A landscape with many valleys, sampled at points; each row gives a point and its height.
From any point a ball rolls to the lowest of the 2 points nearest to it. It stops when none of these is lower. Distance is the straight distance between rows; heights are no part of it.
faz (h 52.4): [-0.70 -1.03  0.47  1.89  1.83  0.11  0.55 -0.04 -0.07 -0.04  0.49 -1.82
  0.62 -1.47  2.41  2.36  0.33  0.16 -2.94  1.93 -0.94 -1.29  0.62 -2.28
 -1.42  1.94  2.85 -0.06 -0.26  3.84 -1.78 -1.44 -1.32]
dono (h 39.3): [ 0.84  0.22 -2.27 -1.79 -1.21  2.98  1.65 -0.72  0.04  1.25  1.65  2.08
  1.26  1.66 -1.81  2.03  0.46 -1.32  0.75 -0.50  0.36  3.85 -0.11 -1.08
  2.44 -2.33 -1.35 -0.35  0.39 -2.90  2.07  2.04  0.89]
pasa (h 83.6): [-1.90 -0.22 -1.40  0.51  1.11  0.77  0.34  0.95  1.92  0.71  2.26 -1.42
  0.33 -0.08  2.00  1.27 -0.19 -1.79 -0.71  1.44  1.14  2.70  2.64 -2.51
 -1.05  0.75  1.31  0.27  0.81  0.56  0.29  1.59 -1.24]
Dabim (h 77.9): [-1.32 -0.66  1.42  0.50  0.00  0.78 -1.52 -0.49 -0.16 -0.44 -3.37 -1.05
 -1.23 -1.47  0.60 -1.17  0.73  1.24  1.42  0.62  0.28 -1.66 -1.42  1.67
  0.09  0.12  1.44 -1.84  1.09  3.45 -3.86 -1.59 -1.35]
finuz (h 40.8): [-2.39  0.28 -0.21 -2.10  2.10 -1.72  0.72  0.71  2.38 -0.59  1.16 -0.43
  1.17  0.01 -0.63 -2.64 -0.52  1.43  1.09 -1.21  0.42 -2.86 -0.12  2.04
 -1.78  1.13 -0.30  1.76 -0.39 -3.77  4.79  1.02  1.97]
Rekop (h 88.7): [ 1.01 -0.58 -2.13 -2.13  0.75 -0.30  0.82  1.73 -1.72  2.14  0.29 -0.17
 -0.54  0.46  0.66  3.68  0.19 -0.09  0.05 -1.85 -0.33  0.27 -2.04 -1.33
  1.85 -2.02 -0.50 -1.47 -0.79 -1.78  0.76 -0.89 -0.95]
Lun (h 65.9): [ 1.87 -0.02  0.50  1.83 -1.12  1.29  1.98 -1.63 -0.54 -0.40 -0.30  0.08
  0.12 -1.00  0.66  2.74  1.13 -0.10 -4.70  0.52 -1.90 -1.86 -0.21 -0.39
  1.19 -0.53  1.63 -0.16 -0.11  3.68 -4.52 -2.44 -0.99]
tida (h 59.4): [-0.92  0.21  0.26  0.49  1.24 -1.29 -1.71 -0.24 -0.87 -0.28  1.79 -2.40
  0.13 -1.19 -0.21 -0.55 -0.46  2.01  0.31  1.90 -0.18 -1.96 -1.35 -1.40
 -2.05  2.89  2.25  1.02  0.27  1.13  1.67 -0.23  0.38]
ripeb (h 58.6): [-1.96  0.96 -2.28 -0.55  2.21  2.72 -1.06 -1.90  2.15 -0.11  2.42 -1.34
  0.43  2.42  0.07 -0.95  0.96 -0.09  2.63  3.27  1.58 -0.56 -1.39  0.16
 -2.03  2.96  1.87  1.37  2.01 -0.76  1.98  2.08  0.00]
Ruro (h 56.1): [-0.11 -2.30 -1.32 -1.31  0.00  0.44  2.69 -0.62 -0.74  1.08  2.87  0.87
  2.18 -0.47 -0.58  3.82 -0.86  1.21 -3.52 -1.87 -1.11 -0.31 -1.37 -1.89
  0.12  0.06  1.22 -0.50 -0.40 -1.27  2.07 -0.07  0.73]
Logi (h 36.5): [ 0.73  1.47  0.19  0.14 -0.09 -1.87 -1.88  1.15 -0.28  0.39 -1.12  0.47
  0.35  1.03 -0.25 -1.56 -1.19 -1.07  2.23 -0.32  2.05  1.64  2.60  0.27
  0.48 -1.41 -3.24  1.19  0.23 -2.09  1.64  1.70 -0.23]
luv (h 39.8): [-0.35  0.64 -0.37 -1.17  0.50 -2.06 -1.50  2.12 -0.34  0.78 -1.94 -0.93
 -0.47  1.11  1.12 -0.58 -2.71 -2.25  1.93 -1.29  2.45  1.03  2.83  0.47
  0.13 -1.50 -2.86 -0.54 -0.65 -2.70  1.22  0.65 -1.72]
melez (h 88.1): [ 1.46 -0.93 -1.78 -1.02  0.30  0.07  1.60  1.88 -2.22  1.42 -1.47 -0.31
 -1.26 -0.36  2.32  4.61 -0.65 -1.85 -1.67 -3.43 -0.11 -0.29 -0.40 -1.42
  1.17 -2.20 -0.46 -2.31 -1.45 -0.40 -1.45 -2.06 -1.89]
Zutuk (h 37.9): [ 1.29  0.81 -1.25 -1.09 -1.62  1.99  0.60  1.10 -1.27  0.91  1.43  1.43
  0.32  1.21 -0.82  3.16  0.73 -3.12 -0.49 -0.64  0.16  5.29  0.78 -2.31
  3.00 -4.28 -2.27 -1.20  0.55 -1.53  0.94  1.61  0.08]
zevup (h 81.3): [-0.57  0.15  1.61  0.91  0.39 -0.60 -3.03  0.91  0.58  0.17 -0.83 -2.52
 -0.87  0.80  1.70 -2.69 -0.05 -0.35  1.77  4.07  0.80  1.64  0.95 -1.25
 -0.15  1.09  1.04  1.05  1.78  1.90 -1.98  1.31 -0.52]
Mef (h 45.8): [-0.08  0.80 -2.44 -1.21  1.42  2.97 -0.20 -2.28  2.38  0.37  2.73 -0.14
  2.06  2.52 -1.89 -2.12  0.90 -0.52  2.58  2.37  0.29 -0.16 -1.91  1.35
  0.08  2.70  0.35  2.77  1.43 -3.73  5.00  2.07  3.30]
Zuz (h 39.7): [ 1.03  0.00 -0.19  1.43 -1.55  0.88  1.35 -1.50  0.24 -1.08 -0.20  2.60
 -1.19 -0.28 -0.92 -0.53 -1.10 -0.29  0.14 -1.71  0.52  0.84  1.15  0.72
 -1.02 -0.53 -0.61 -0.33 -0.24  0.54 -1.21  1.16 -0.76]
fili (h 43.4): [ 2.49 -1.41  0.13  0.18  0.62 -2.49  1.89  1.74 -1.96  1.04 -0.49 -0.65
  1.61 -0.61  1.48  4.41 -1.51 -0.73 -3.71 -2.37 -1.77 -1.28  1.66 -2.41
 -0.91 -1.37 -0.84  0.16 -1.25  0.43 -0.30 -2.32 -0.01]
fizem (h 40.5): [ 0.54  0.46  2.05  1.28 -3.12  1.68 -1.07 -0.93  0.34 -0.81 -0.38 -0.25
 -1.51 -0.03  0.09 -0.83  0.44 -1.13 -1.41  2.81 -1.46  2.67  0.84  0.60
  1.75 -0.99  0.92 -0.42  1.29  2.74 -4.89  1.21 -1.51]
zuba (h 89.3): [-0.07 -0.15 -2.90 -1.91  0.25  1.10  0.67 -0.04 -0.67  1.74  1.47  0.35
 -0.04  0.13  0.01  1.85  1.41  0.80  0.57 -0.37  0.12  0.56 -2.54 -0.11
  1.53  0.01  0.93 -1.05 -0.49 -1.87  1.01 -0.30 -0.39]
sib (h 73.0): [ 0.73 -1.15  0.08  1.08 -0.17  0.05  0.77 -0.10 -1.41 -0.19 -2.17  0.59
 -0.81 -1.71  0.30  1.28  0.13  0.70 -0.91 -1.83  0.14 -3.16 -1.41  0.82
 -0.90  0.05  1.58 -1.33 -1.27  2.30 -3.30 -3.49 -1.06]
Soni (h 29.7): [ 0.89  1.69 -1.72  0.22  0.38  1.01  0.27 -0.57  2.01  0.51 -0.86  1.18
  0.47  2.07 -0.82 -1.67 -0.32 -2.02  2.54 -0.34  1.92  1.25  1.89  0.98
  0.24 -0.98 -2.46  1.86  0.72 -2.80  1.87  2.91 -0.27]
Mefuf (h 52.1): [ 0.84 -2.92 -0.40 -2.08  0.34 -2.03  2.05  1.02 -1.45  1.50  2.79 -0.36
  2.44 -0.24  0.54  4.09 -1.50  0.78 -3.39 -1.81 -2.53 -0.66 -0.95 -2.71
 -0.08 -0.74  0.08  1.15 -0.52 -1.01  2.85  0.09  1.33]
gori (h 68.4): [ 2.25  0.25  1.20 -0.33 -0.01 -1.93 -1.78  1.41 -1.97  0.60  0.80  0.47
 -0.66  0.00 -1.52 -1.07  0.89  2.04  1.38  0.30 -1.27 -0.34 -1.89 -0.07
  1.32 -0.95 -1.58  0.70 -0.63 -1.64  2.75 -0.85  1.76]
sig (h 37.1): [ 1.98  0.40 -0.12 -0.37 -1.43  0.04 -0.93  1.94 -2.04  0.50  0.17  0.98
 -1.55  0.97 -0.13  1.93 -0.24 -2.43  0.02 -1.00 -0.09  3.93  0.76 -1.51
  2.90 -3.79 -2.76 -0.74 -0.65 -0.88  0.09  0.85 -0.50]
bol (h 71.5): [-1.82  0.30  1.84  0.64  0.30 -0.53 -0.47 -1.20  0.47 -2.39 -0.54  0.68
 -0.12 -1.09 -1.79 -3.82  0.89  2.84  2.08 -0.66  1.08 -2.28 -1.45  1.94
 -1.76  2.23  0.04 -0.09 -0.02  1.85  0.29 -0.34  0.66]
Vezep (h 87.3): [ 0.09 -1.52 -1.75 -0.25  0.31  0.28  1.72  1.53 -0.29  0.16 -1.50 -0.04
 -0.95 -1.26  3.01  4.26 -0.70 -3.20 -2.05 -3.59  0.58  0.18  2.03 -0.70
 -0.60 -1.63  1.02 -2.35 -2.66  1.03 -2.11 -2.02 -2.39]
Tabul (h 45.3): [ 1.97  1.44  0.52 -0.87 -1.85  0.44 -0.70 -0.55 -1.85 -0.16 -1.02  1.49
 -3.05  0.52 -2.03 -0.12  1.86  0.45  1.35 -1.12 -1.43  0.29 -1.24  2.01
  2.76 -2.26 -0.92 -1.64 -0.58 -0.87 -1.81 -1.27  0.05]
Dun (h 62.2): [-1.75  0.68 -0.63 -1.12  2.00 -0.02 -1.04 -0.62  1.63 -0.36  1.70 -1.13
  0.83  0.94 -0.37 -1.80  0.24  0.95  2.45  1.67  1.09 -1.43 -1.17  0.74
 -2.28  3.06  1.01  1.27  0.82 -0.89  2.40  1.61  0.21]
Lanu (h 46.3): [ 1.23  0.76 -1.30  1.18 -1.61  2.98  2.17 -2.24  1.29 -0.32  1.25  3.10
  0.48  0.05 -1.94 -0.43 -0.40 -0.51 -0.63 -1.36  0.87  2.59  1.61  0.98
 -0.49 -1.23 -0.87  0.18  0.06 -0.12 -0.64  2.54 -0.14]
lak (h 45.9): [ 0.01  1.31 -0.57 -0.19 -1.52  3.30 -0.15 -0.86  0.83  0.79  1.43  0.66
 -1.15  0.62 -0.48  0.92  2.42 -2.05 -0.78  1.71 -0.08  4.10  0.92 -1.14
  1.93 -1.51  0.35 -1.04  1.02  0.45 -2.91  1.87 -1.20]
sobe (h 23.8): [-1.08  0.12  0.42  0.15  0.31 -0.29  2.68 -0.26  3.28 -2.00  0.76  2.52
  1.61 -0.16 -1.99 -3.36 -0.71  1.58  0.97 -3.14  0.62 -2.10  0.40  3.88
 -1.98  0.92 -1.35  0.77 -0.23 -2.57  3.74  1.08  2.22]
Zil (h 76.9): [-0.39 -0.53  1.21  1.49 -1.19  0.81 -0.03 -2.47 -0.05 -2.23  0.57  1.84
 -0.35 -1.27 -1.61 -1.85  0.55  2.84 -0.42  0.13 -0.12 -1.74 -1.76  1.38
 -1.34  2.52  1.28 -0.09  0.59  2.69 -1.36  0.00 -0.47]
zasu (h 43.5): [-0.81  0.43  0.23  0.32 -1.20  2.52 -0.88 -0.78  0.69 -0.04 -0.12  0.22
 -2.07  0.22  0.73  0.06  1.85 -1.54 -0.44  1.69 -0.13  2.47  0.33  0.35
  1.64 -0.52  0.94 -1.64  1.24  2.17 -4.48  0.94 -2.44]
Dereg (h 58.5): [-4.13 -0.81  0.79 -2.18  2.79 -2.85  0.56  1.07  1.51 -0.56 -0.57 -2.20
  0.47 -1.42  0.40 -1.92 -1.19  1.28  2.38 -0.39  2.35 -3.35  0.42  1.39
 -4.16  1.03  1.30  0.33 -0.52 -0.51  2.06  0.08  0.56]
dama (h 62.7): [-1.23  0.67  2.19  0.64  1.29 -2.72 -0.41 -0.33 -1.09 -1.07  1.83 -1.93
  1.10 -1.97 -1.26 -1.00  0.41  2.48 -0.17  1.01 -1.09 -2.94 -2.21 -1.25
 -1.72  1.80  1.68  1.44 -0.57  0.81  2.81 -2.10  2.28]
muba (h 85.6): [-0.85 -0.89 -1.34 -0.25  0.43 -0.70  0.90  2.22  0.31  0.48  0.89 -0.46
  0.62  0.05  1.74  2.02 -1.61 -2.32 -1.60 -1.72  1.42  2.42  3.29 -2.34
  0.02 -1.28 -1.25 -0.27 -0.38 -1.30  0.63  1.39 -1.19]
ror (h 33.9): [ 2.67 -0.68  2.79  2.27 -3.14 -1.46 -1.19 -0.21 -1.82  0.10 -1.22 -0.32
 -0.70 -0.72 -0.56 -0.13 -0.46  0.14 -2.30  2.14 -2.67  0.53 -0.12 -0.70
  2.07 -1.63  0.21  1.21 -0.31  2.52 -2.78 -0.30  0.47]
dati (h 63.1): [ 0.91  2.05 -0.70  0.85 -0.52  2.20  0.99 -1.52  2.66 -1.50 -0.31  3.10
  0.02  1.63 -1.88 -3.99  0.50  0.09  2.23 -1.17  1.33 -0.33  0.78  3.97
 -0.90  0.14 -2.32  0.99  0.24 -2.43  1.53  2.15  1.40]
puva (h 48.6): [ 1.29 -2.41 -1.06 -2.01  0.14 -2.19  2.47  2.41 -2.20  1.76  1.15 -0.03
  1.97  0.50  1.61  5.06 -1.92 -0.35 -3.54 -3.12 -2.28  0.24  0.19 -3.10
  0.55 -2.17 -1.04  0.00 -0.71 -1.55  1.53 -0.85  0.36]
dif (h 69.8): [ 2.62 -0.52  0.00  1.44 -0.44  0.95  1.43 -0.80 -1.45  0.01 -2.02  0.28
 -0.58 -0.55  1.33  3.19  0.33 -0.12 -3.49 -1.07 -0.93 -2.75 -0.81  0.11
  0.01 -1.00  1.18 -1.40 -0.87  2.93 -4.42 -3.98 -0.31]
sereg (h 60.2): [ 0.69 -0.25 -0.61 -0.29  0.38 -1.79  0.78  0.85 -0.04  0.63  1.16  0.73
  0.85 -0.13 -0.96 -0.22 -1.28  1.01  0.89 -0.96  0.38 -0.31  0.57 -0.28
 -0.89 -0.13 -0.74  1.29 -0.50 -2.21  3.39  1.20  1.00]
pego (h 47.5): [ 0.35 -0.48  1.25  1.58  1.97 -1.18  0.07  1.26 -1.25  0.62 -1.86 -3.43
  0.57 -1.37  3.17  1.74 -0.08  0.08 -2.55  1.95 -1.01 -2.01  0.54 -2.51
  0.09  0.65  1.79  0.01 -0.42  3.12 -2.50 -3.47 -0.46]
fezi (h 75.9): [-1.00  0.50  0.10 -0.27  0.08  0.95 -0.27 -1.38 -0.50 -0.20 -1.78  0.35
 -1.39 -1.07 -0.34  0.21  1.11  1.07  1.03 -0.63 -0.01 -2.34 -2.54  3.18
  0.02  0.47  1.81 -1.75 -0.24  2.20 -3.23 -2.29 -1.56]
darob (h 47.7): [-0.76 -0.21 -0.75  0.29  0.76  1.20 -0.79 -1.82 -0.17  0.39  1.96 -0.13
 -0.23 -0.87 -0.25  1.27  1.64  2.06 -0.59  1.43 -0.87 -1.58 -3.12 -0.79
 -0.10  2.28  2.83 -0.35  0.29  1.91 -0.91 -0.36 -1.13]
Dide (h 86.5): [-1.10 -0.98 -1.39 -0.04  0.38  0.14  0.61  1.65  0.75  0.33 -0.79 -0.03
 -0.99 -0.65  2.79  2.21 -1.00 -2.59 -0.88 -1.53  1.55  2.01  2.36 -0.79
 -0.46 -1.04 -0.03 -2.03 -1.45  0.37 -1.72 -0.13 -2.90]
nad (h 55.0): [-4.38 -0.31  2.91 -2.36  1.69 -3.95 -0.03  0.61  0.08 -1.34 -1.98 -3.18
  1.29 -1.69  0.09 -1.35 -1.68  1.76  2.20 -0.14  1.94 -2.25  1.70 -0.21
 -3.86  0.78  0.70  0.37 -0.61  0.63  1.63 -1.20  1.20]
tupo (h 66.7): [-2.23  0.57  0.88 -0.17  1.86 -0.66 -0.40 -0.94  1.55 -1.45 -0.19 -0.21
  0.69 -0.25 -1.21 -4.52  1.01  1.64  3.17  0.34  1.41 -2.21 -1.24  1.91
 -2.94  2.86 -0.16  1.05  0.50 -0.20  1.95  0.52  0.99]
vigi (h 39.1): [ 0.30  0.23  0.04  0.83  0.24 -0.25 -0.49  0.34 -0.13  0.20 -0.03 -0.24
 -0.44 -0.22  0.13  0.15  0.27  0.48  0.24  1.24  0.45  0.85  0.16 -0.77
 -0.15  0.62  0.87  0.43  0.19  0.55 -0.55  0.57 -0.82]
Gimit (h 19.3): [ 0.76  1.60 -0.92 -1.33  0.82  0.10 -1.22  0.61  0.43  0.23  0.92  1.09
 -0.67  1.80 -1.22 -2.50  2.69  1.41  3.26  0.48 -0.12 -0.39 -2.99  2.43
  0.68  0.92 -1.17 -0.21  0.10 -3.11  2.60  0.13  1.27]
latos (h 61.4): [ 0.43 -0.21  0.03  1.91 -0.62  3.07  1.75 -2.01  0.00 -0.28  1.20  0.38
  0.03 -1.26  1.19  3.09  2.14 -0.21 -4.37  1.62 -1.15  0.05 -0.95 -1.44
  1.02  0.42  2.41 -0.94  0.32  4.13 -3.69 -1.53 -1.65]
Noro (h 57.5): [-0.20 -0.94 -1.63 -2.47  0.63 -0.62  1.08  1.00 -0.15  1.69  2.32  0.10
  1.49  0.45 -0.45  1.59 -1.80  0.76 -0.58 -1.17 -1.04  0.01 -1.64 -0.57
  0.00  0.14  0.18  0.56 -0.40 -3.31  4.38  0.91  1.53]
Voba (h 37.3): [ 1.51  0.15  2.84  1.06 -3.43  0.26 -1.48 -1.69 -1.27  0.39 -0.48 -0.02
 -1.49 -0.41 -0.84 -0.57  0.88  0.47 -1.29  2.81 -2.92  0.38 -1.27  0.71
  2.93 -1.47  0.84  0.50  0.93  2.61 -4.23  0.06 -0.62]
tef (h 84.7): [-1.93 -0.91 -1.98 -0.63  1.71 -0.11  1.72  2.16  1.20  0.82  1.72 -1.67
  1.09 -0.29  2.79  3.03 -1.39 -2.33 -2.27 -0.17  0.56  2.69  3.86 -3.34
 -0.90 -0.46  0.78 -0.55 -0.98 -1.00  1.83  1.66 -1.00]
Pator (h 40.9): [ 1.60  1.33 -1.33 -1.12 -1.47  2.24  0.66 -0.83 -0.48  0.87  0.97  2.25
 -0.63  1.49 -2.05  1.11  1.68 -0.59  1.46 -0.19 -0.09  2.74 -0.65  0.72
  2.33 -1.59 -0.99 -1.14  0.00 -2.32  0.45  1.35  0.44]
disen (h 52.0): [-3.01 -0.85  2.41 -0.70  0.54 -3.14 -1.28  1.03 -0.58 -1.04 -3.68 -2.75
  1.23 -1.67  0.52 -1.04 -2.49  1.52  1.95 -0.48  2.38 -1.24  2.97 -0.27
 -3.06  0.25 -0.27 -0.69 -0.15  1.63 -0.04 -1.77  0.18]
mutur (h 53.6): [ 1.12  2.10 -0.96  0.92 -1.05  2.95  1.77 -2.32  1.81 -1.08  0.80  3.19
 -0.19  0.93 -2.58 -1.99  0.56  0.33  1.01 -0.74  0.59  1.87  0.34  3.01
  0.14 -0.29 -1.69  0.79  0.01 -1.62  0.58  2.88  0.54]
kovo (h 39.9): [ 1.26 -1.48  1.59  0.23 -1.53 -2.55  0.59  0.18 -2.03 -0.98 -2.98  0.68
 -0.08 -1.28  0.09  0.36 -2.71 -0.02 -1.05 -3.56 -0.23 -1.77  1.87  0.51
 -2.12 -0.85 -1.07 -0.61 -1.03  0.95 -0.99 -3.13  0.12]
gebel (h 47.8): [-1.08 -1.53  1.75  0.68 -0.18 -1.36 -0.17  0.59 -0.63 -0.89 -3.46 -1.09
  0.15 -1.72  1.52 -0.14 -1.96  0.44  0.25 -0.66  1.48 -0.30  2.47  0.30
 -1.99  0.75  0.43 -1.19 -0.05  2.65 -1.81 -1.11 -1.00]
duzo (h 43.8): [ 1.28 -0.32  2.01  1.10 -0.68 -1.69 -1.65  0.78 -2.01  1.23 -2.33 -3.15
 -0.19 -1.09  1.56  0.31 -0.07  0.12 -1.32  2.44 -1.52 -0.97  0.00 -2.59
  1.93  0.09  0.86  0.43 -0.03  2.36 -2.84 -2.24  0.16]
Duk (h 57.4): [-0.82 -0.91  0.73  2.12  0.69  2.26  0.79 -0.28  0.64 -0.45 -0.31 -0.53
 -0.18 -1.20  2.79  1.81  1.92 -0.81 -3.10  2.03 -1.04  0.46  0.54 -1.64
  1.04  0.48  2.65 -0.61  0.59  4.86 -4.13 -1.29 -2.18]
lubip (h 79.4): [-1.19 -0.16  1.54 -0.95  0.32  0.43 -2.54 -0.22 -0.08 -0.25 -3.37 -0.94
 -1.79  0.42  0.54 -2.61  2.12  0.89  3.04  2.65  0.52 -0.39 -1.74  1.29
  0.48  1.24  1.11 -1.68  1.53  1.74 -3.63 -1.02 -1.37]
kopep (h 42.7): [ 0.04  0.91 -0.49  0.23 -0.08  1.23 -0.99 -0.82 -0.08  0.83  1.24  0.14
 -0.79  0.57 -0.77  0.30  2.07  0.96  0.82  2.06 -0.37  0.98 -1.87 -0.34
  1.61  0.71  1.55 -0.54  0.56  1.12 -1.55  0.27 -0.90]
gavob (h 42.8): [-0.42  1.30 -0.77  0.07  0.38 -0.23  0.34 -0.21  2.44 -0.68 -2.71  0.63
  0.44  1.78 -0.02 -3.43 -1.60 -1.04  3.20 -1.49  2.43 -0.94  2.47  2.70
 -1.48  0.18 -3.31  1.26  0.47 -2.48  2.27  2.18 -0.26]
misiv (h 50.3): [-2.81 -0.64 -1.80 -3.32  2.15 -1.39  1.62  1.31  2.23  0.33  1.75  0.38
  0.76  0.41 -0.76 -1.65 -1.09  1.20  0.47 -1.85 -0.41 -3.05 -1.83  2.25
 -0.48  0.66  0.59  0.24 -0.35 -5.04  5.40  0.36  2.12]
nop (h 81.2): [ 0.39 -0.38  0.35  1.88 -1.56  0.68  0.65 -2.77  0.23 -1.16  1.38  1.81
  0.24 -1.45 -1.35  0.47  0.40  2.16 -2.72  0.09 -0.66 -1.33 -0.84  0.24
 -1.23  1.48  1.37  0.30  0.21  3.73 -2.49 -0.06 -0.84]
Muri (h 43.2): [ 2.49  1.21 -0.19 -0.90 -0.82  0.63 -0.55  0.28 -1.65  0.61  0.54  2.05
 -1.75  1.19 -2.57 -0.51  1.58  1.15  1.96 -0.50 -1.50  0.99 -1.54  1.39
  2.39 -1.43 -1.72 -0.14 -0.23 -1.72  0.68 -0.56  1.05]
Savun (h 34.7): [ 3.32 -1.66  1.43  0.94 -1.30 -2.84  1.68  0.58 -3.13 -0.06 -2.11 -0.30
  1.00 -0.50  0.92  2.44 -2.45 -0.78 -3.46 -3.02 -1.50 -2.88  1.24 -0.95
 -1.58 -1.52 -1.64  0.03 -1.35  1.25 -1.33 -3.64  0.73]
Tulog (h 56.3): [-0.79  1.64  0.53  0.47  0.99  0.20  1.49 -1.09  2.71 -1.72 -1.36  1.23
  1.26  0.57 -1.35 -4.04 -0.15  0.64  2.69 -1.38  1.33 -2.43  1.45  3.81
 -1.86  1.74 -2.17  1.47  0.05 -2.19  3.23  2.10  1.28]
pel (h 80.4): [-0.37 -0.11  1.52 -0.08 -0.26 -0.33 -3.03  0.45 -0.05  0.31 -1.71 -2.04
 -1.82  0.76  1.39 -2.53  1.27 -0.27  2.64  3.68  0.02  1.21 -0.41  0.05
  1.67  0.61  0.74 -0.50  2.07  1.46 -3.34 -0.22 -1.68]
logu (h 20.6): [-1.65  1.75  0.67 -0.72  2.03 -0.66 -0.54 -0.59  2.51 -1.04  1.18 -1.11
  1.62  1.62 -1.51 -3.71  0.39  0.50  2.89  0.70  0.13 -2.58 -0.57  1.69
 -2.33  1.76 -1.23  2.96  0.25 -2.87  5.54  2.18  3.29]
zudu (h 27.9): [ 0.81  1.87 -0.68 -0.88  0.14 -0.27 -1.76  0.06  0.43  0.54 -0.62  0.80
 -1.44  2.04 -0.33 -2.71  1.71  0.24  3.33  1.18  1.18  0.52 -0.92  0.89
  0.66  0.04 -1.53  0.08  0.52 -2.61  1.37  0.97 -0.05]
nel (h 47.4): [-1.59  0.49 -0.51  0.68 -1.76  2.58 -0.37  1.28  0.80 -0.10  0.72  0.02
 -1.06  0.28  1.14  1.64  2.42 -4.10 -2.13  0.94  0.61  5.37  1.93 -3.02
  2.72 -2.34  0.24 -1.57  0.42  0.73 -2.49  0.82 -1.31]
fose (h 53.5): [-0.37  0.87 -1.64 -0.15  1.09  3.53 -0.39 -3.11  2.00  0.31  3.27  0.45
  1.03  2.42 -1.51 -1.93  1.47 -0.12  1.91  3.32  0.87  0.86 -1.58  0.13
 -0.38  2.59  0.72  2.03  1.49 -1.74  1.86  2.43  1.09]
dotu (h 26.3): [ 3.84 -1.15  2.20  1.62 -2.31 -2.54 -0.44  0.96 -3.47 -0.32 -2.97  0.22
  0.42 -0.25  0.46  2.58 -2.44 -2.14 -3.13 -2.29 -1.12 -0.95  2.11 -1.41
  0.85 -2.46 -2.87 -0.03 -0.94  1.64 -2.33 -3.07  1.02]
Ref (h 37.2): [-0.27  1.15 -1.65 -0.70  2.14  0.35 -0.52 -1.04  2.38  0.66  1.58 -0.98
  1.07  3.26 -1.69 -2.66  0.74 -0.75  2.94  1.56  0.22 -1.28 -0.78  1.35
 -0.51  2.22 -1.24  3.30  1.28 -3.95  6.03  2.31  3.04]
lofi (h 55.1): [-0.94 -1.16 -2.26 -3.92  1.70 -1.14  1.35  2.15  0.62  1.17  2.06  0.62
  0.85  1.42 -0.68 -0.55 -1.35  0.94  0.58 -2.04 -1.36 -1.20 -2.70  0.99
  0.93 -0.23 -0.17 -0.18 -0.21 -4.86  4.65  0.78  1.63]
nosev (h 82.7): [-1.77  0.35  0.44  2.02  0.64  1.62 -1.23  1.26  1.69 -0.40  0.69 -1.33
 -0.47  0.07  2.92 -0.43  0.82 -2.55 -1.32  2.66  1.01  4.17  3.41 -2.68
  0.27  1.07  0.53  0.91  1.32  1.65 -1.70  2.04 -1.35]
Gumib (h 35.7): [ 1.48  0.72 -0.09  0.63 -0.88 -0.99 -1.01  1.10 -1.51  0.41 -0.55  0.04
 -0.73 -0.15  0.55  1.11 -0.54 -1.24  0.24 -0.54  0.08  2.10  1.13 -1.41
  1.33 -1.74 -1.33 -0.78 -0.73  0.26 -0.96  0.06 -0.64]
far (h 30.7): [ 3.69 -0.82  2.42  2.20 -3.10 -2.11 -1.82  0.90 -2.77 -0.43 -2.26 -0.13
  0.06 -0.98 -0.42  1.01 -1.78 -0.49 -2.39  0.13 -2.07  1.11  1.03 -1.70
  2.49 -2.52 -1.88  0.58 -0.69  1.56 -2.21 -0.92  1.00]
sivib (h 90.1): [-0.72  0.56 -2.64 -1.28 -0.32  3.05  0.96 -1.85  0.45  0.92  2.55  1.62
 -0.05  0.40 -1.98  1.46  1.76  1.12  0.51 -0.25 -0.13  0.33 -3.34  1.53
  0.70  0.74  1.04 -1.01 -0.31 -1.88  0.78 -0.23 -0.45]
Mar (h 33.3): [ 0.78  1.19 -0.69 -0.43 -0.53  0.03 -1.81  0.79 -0.66  0.71 -0.69  0.61
 -1.92  1.37 -0.22 -0.92  0.59 -1.04  1.97  1.05  0.57  2.60  0.28  0.48
  2.01 -1.35 -1.47 -1.05 -0.05 -1.59 -1.53  0.36 -1.08]
rabev (h 39.4): [ 1.88  0.18  1.97  2.05 -1.20 -1.82 -1.46 -0.50 -2.06  0.40 -0.88 -1.76
  0.28 -0.91 -0.75 -0.55  0.59  1.67 -1.29  1.76 -1.47 -1.10 -1.88 -1.29
  1.53  0.19  1.01  0.75  0.01  2.19 -1.60 -1.43  0.81]
Mebig (h 62.1): [-2.26 -0.22 -1.35 -1.12  0.77  1.01  1.78 -1.48  3.65 -1.70  2.62  3.73
  1.28 -0.54 -1.61 -2.65 -0.61  1.62 -0.60 -2.69 -0.44 -2.88 -2.10  4.34
 -1.19  1.50  0.07 -0.34 -0.59 -2.94  4.05  0.48  2.01]
Nup (h 29.5): [ 2.04 -0.65  0.97  1.04 -1.84 -0.73  0.86 -0.68 -1.16 -1.32 -1.91  2.02
 -1.15 -1.64 -1.40 -0.79 -1.53  1.02 -0.05 -2.92 -0.20 -0.60  1.18  1.49
 -0.92 -0.42 -0.13 -0.94 -0.93  0.59 -1.49 -1.43  0.23]
kesif (h 51.0): [-1.72 -1.10  1.10  2.22 -0.46 -0.71 -1.63  1.65 -0.27 -0.79 -3.45 -1.88
 -0.22 -1.55  3.31  0.75 -3.02 -1.89 -1.25 -0.21  1.12  1.74  3.81 -0.44
 -0.58  0.16 -0.35 -1.24 -0.07  2.75 -2.81 -0.91 -0.81]
Pul (h 82.0): [-1.27 -0.23  1.85  1.33 -0.29 -0.26 -3.39  1.21  1.08 -0.02 -0.68 -2.24
 -1.01  0.70  3.18 -2.27 -0.14 -2.60 -0.13  4.58  0.42  3.46  2.59 -2.11
  1.10  0.57  0.49  0.77  1.77  2.25 -2.50  1.81 -0.91]
nubi (h 54.6): [-2.65 -0.54 -0.75  0.16  1.74  0.61 -0.09 -1.31  0.43 -0.68  2.69 -0.41
  0.86 -0.95 -0.28  0.26  0.07  2.00  0.15  0.15 -0.09 -2.30 -2.66  0.33
 -2.42  3.10  2.63  0.48 -0.17  1.35  1.42 -0.28 -0.02]
sis (h 66.2): [ 0.93  0.13  1.83  0.08  0.60 -3.15 -0.51  0.93 -2.28 -0.08  0.34 -0.65
  0.64 -1.37 -1.23 -0.59  0.20  2.54 -0.34 -1.14 -1.11 -2.42 -1.70 -1.07
 -0.19  0.04 -0.58  0.82 -0.98 -0.24  2.29 -1.55  2.46]

Two balls start at each pair of points below. Name the first point that both come to, or write none.
sis and Muri => Gumib
melez and Ruro => dotu
lak and nosev => ror

For each start below, name the point where the ball stops.
nop => Gimit
fezi => dotu
faz => dotu
sereg => logu
zuba => dotu
nel => dotu
